Each scene shows the same named points in several views. A view is turned or mirrored, and shifted as a whole, has a little noise and may leave points out.

Scene 1
View 1
k192: [  8   6  11  12 -10  -6  -7  -7  13   0   1 -10  -7  13  13  11  -7 -11
 -30   0 -24  -1]
k835: [ -2   8  12  13 -11   4  -6   1   7  -5 -15 -24 -19  18  19  10  -4  -9
 -22  10 -15   0]
k366: [  0  19 -10   8 -13  11 -11  -1   3   6  -4 -24  -4  -5  22  21  18   9
 -30   0  -1  10]
k531: [-32  23   7   8  -8  31   5  15  -8 -24 -26 -49 -31  27  21   2  22   4
 -23  27   4   1]
k446: [ -6   5  -8  15  -8   6  -8  -8   4   6 -11 -18  -7   0  19   5   1   2
  -3  16  -8  13]
k226: [ -4  23  -4   4 -10  13  -7  -2   2  -4   6 -21  -4   6  13  15  19   4
 -36   4  -6  -1]
k863: [-16  18 -23   1 -11  26 -11 -20   4 -10   8 -13   6   5  18   0  22  -1
 -31  -5  18   3]
k451: [-17  -5 -24  17  -4  10  -8 -25   7   5  -6  -5   5  -3  18 -14  -3  -2
  10  14   2  19]
k112: [-12  21   1   2 -10   9  -2   0  -3 -10   2 -24  -7  15  10   6   3   5
  -9  27 -13  -7]
k65: [ -8   0 -14  16  -7  16 -11 -20  13  -1  -6  -9  -3   4  20  -2  11 -11
 -27  -9   6  14]
k92: [  8   1  -5  26  -6  -3  -9   3   8  25 -22 -22 -13 -16  24  20   7  10
 -10  11 -19  28]
k746: [ 10  27   0   4  -2  -2  -3  -1   1   9  29  -8   5  -4  -4  21  21  14
 -30  15 -33  -1]
k622: [  1   3   6  21  -5  -3  -3  -1  11   6 -11 -17 -11   3  19   9   2  -2
 -25   2 -21  15]
k943: [ -4   5  -9  13   2  -6   0 -20   8   5  20   5  12   0   1  -8  -2   2
  -6  13 -28   9]
k828: [-25  15 -12  18  -9  21   4   9   0  -4 -30 -43 -14  -3  34   6  30  17
 -28   2  10  30]
k487: [-10   5 -21  15  -5  17 -10 -18   9   5  -3 -11   1  -6  18   0  17   1
 -19  -1   4  19]
k898: [  8  29 -12  -6 -23  -6 -12  -6  -1   5  14 -18  17  -4  18  25   1  16
 -21   5 -10  -5]
k605: [-12  19 -12  14   4  -1  10  -4   1   5  17 -11  11 -10   5  -2  23  23
 -20  11 -26  20]
View 2
k622: [-19 -10  -1 -11 -12  10  19  -6  -9  -8   6 -10  15   3  15  -4  25 -23
  -8 -16 -25 -13]
k605: [-16 -13  17 -19   8 -10   9   3  11  -8   6 -16 -18   2   2  -5   8   2
   0 -10 -26 -22]
k446: [-14   4 -10 -10   2  14  13  -8  -3  -8  -8  -3   6   3  14 -11  24 -14
  -4  -5 -15 -23]
k112: [ -7  -2 -10 -14  -6  13  17 -18   4  -7  -6  -3  11 -10 -10   3  26   4
  -2   1 -23 -37]
k366: [-10  -1   9 -12 -22  22  -4 -18   6  -5   1 -18  11  -4   9 -17   8  -6
  -3  -8 -14 -13]
k65: [ -6 -10   3  -3 -15  24   7   6  15  -6  -7  -5  14  22  31  -7  20 -12
 -14   2 -19 -18]
k828: [-42  -2  -2 -11 -10  47  -2  -8  30 -22  -4 -17  -1 -15  17 -18  10 -19
   7   1 -18 -11]
k746: [  7 -13  14 -23 -15 -17   6 -12  -4   4  15 -19  -1  -2 -11  -1   7  10
  -7 -22 -24 -22]
k487: [ -8  -3   5  -7  -5  17   0   5  16  -6  -7  -7   1  17  28 -13  14  -8
  -8   0 -14 -19]
k451: [-10   5  -9  -3  19  10  14   8   5  -7 -20   6  -2  23  29 -13  26 -11
  -7   7 -11 -30]
k898: [  4   3  29  -7 -12   1   4 -27 -13   4  -8 -16  14   0  -5 -16  10   8
  -2  -1 -14 -23]
k863: [  2  -8  13  -3 -19  28  -5  -1  31  -5 -13  -8   9  15  19  -8  11  10
 -10  15 -16 -28]
k835: [-14  -8 -13 -10 -19  23  22 -16  -6  -8   1  -5  27  -4   5   3  32 -18
  -9  -9 -25 -22]
k192: [ -3 -15   4  -8 -21   5  23 -11 -15  -1   5  -7  28   8   8   4  29 -15
 -15 -12 -28 -19]
k92: [-25   7  -7 -16   0   9   8 -11 -16  -8   5 -14   2  -2  22 -23  16 -32
  -2 -25 -10  -3]
k531: [-32  -6 -29 -16 -20  53  11 -19  34 -23  -3  -6  14 -31  -9   6  28  -5
   4   6 -27 -34]
View 3
k605: [ 10  19  -6  34 -10  38  -3 -10   6  29 -10  15   5 -28  14  -3  10  10
   8  -6   5   0]
k746: [-12  22 -25  33 -18  24   6  -4  11  20   4  20   3 -14  32 -15  10  12
  15   5  -2   8]
k622: [  4   9   2  20 -17   5  -4  15   6  10 -14   2  11   0   9  11  -4  17
  -1   1  -1   6]
k487: [  7   9   1  22 -12  10 -23   5   6  24 -13   1   5 -15  -9 -14 -12  14
   8 -15   9  -5]
k192: [ -2  -2  -2  19 -14  -9  -2  14  13   5  -3  10   6   2  18   3   1  17
   7   8  -8   7]
k828: [ -4  26  20  19 -26  29 -32  14 -28  24 -19  -7   7  -8  -6   9  -1  26
 -14 -38   3  -4]
k898: [-10  20  -6  20 -14   9   2 -19  10   7  16   8   1   1  26 -18  -1  13
  16 -22  -4  -7]
k112: [ -6   5   1  25  -6  13  -8   1 -21  22   1  10  -4   2  20  -9   1   3
  -3   2 -20  -9]
k92: [  5  33  -5  14 -24  18   5   7   6  10 -21 -13  19   5   0  10 -21  13
  -6  -7   8   5]
k65: [  6  -2   7  19 -12  -5 -29  14   9  20 -12   3   4 -13  -9 -11  -9  20
  10 -14   7  -4]
k226: [-15  13  -3  25 -20  10 -19   9  -5  19   3  11  -1  -8  17 -13   6  21
   8 -15  -5   1]
k531: [-18   8  19  24 -18  18 -34  25 -58  30 -10   5  -5   5  10   4   8  16
 -23 -11 -27  -8]
k943: [ 19  -2  -8  29   4  12   3 -10  19  23  -8  14   3 -18  11  -9  -3  -1
  13  14   0  -4]
k835: [ -6   2   6  17 -16  -5  -9  20 -10   9  -7   3   5  10  13   6  -3  14
  -6   4 -15   2]
k366: [-12  23  -2  20 -25  12 -16   6  -2  14  -2   1   6  -3   9 -10  -4  22
   6 -24   3   0]
View 4
k835: [ 21 -27  -4  -8  22  13  20   4  20   8 -10 -10 -28  16   3  19 -19  -6
  11  14  -5   3]
k226: [ 11 -13  -2   0   3  -4  28  13  13  11  -3  -9 -16 -11   1  17   6  -9
  10  14 -13  -6]
k622: [ 16 -18   0 -12  24   5  17 -14  15  11  -9 -19 -35   9  -5  12  -9   0
   6   7   0  -2]
k828: [ 38 -11   6 -21  -3  -2  11  12  18   2  10 -32 -35  -3  22  28  24  12
   1  29  13  -1]
k943: [ -6  -7   8  -3  18  -1  20 -18  -4 -11 -16  -6  -9   7 -17 -12 -20  11
  -4  -4  -4 -15]
k451: [  8  -7  24 -18  16  -3   2  -8 -11 -25 -15  -6 -23  17  13  -1  -8  16
 -15  11   3  -3]
k366: [ 13  -1   9  -8   8  -6  20   4  15  13  -2 -11 -29  -7   5  19  12  -9
   5  16  -7  -3]
k898: [-10  16  13  -1  11  -3  38  -1  24   7  -7   0 -13  -6   1   7  -4 -20
   4  19 -11 -11]
k863: [  3 -19  12  -7  -2 -19  18  16 -11 -11  -8  -7 -13 -13  21  14  14  -6
   0  15 -16  -2]
k92: [ 24  10  15 -15  25   7   6 -20  21  17  -5 -16 -49  12  -8  14   3   6
  -3  11   9  -1]
k746: [  0   7  -2  13   6   1  32  -3  15  18  -6  -3  -8 -10 -31   1  -3  -2
   9  -2 -13 -18]
k446: [ 17  -4  13 -11  17   7  11  -3  10  -4  -9  -7 -27  15   3  10  -9   7
  -4  14   2  -2]
k487: [  9 -10  16 -13  10 -13   7  -3  -8  -6 -10 -11 -28  -3  10  10  11   5
  -6   9  -5  -2]

Which points are out of place in each view (at most two, in the order of its rows)? Write - if all are in place.
view 1: -
view 2: k366
view 3: k487
view 4: k226
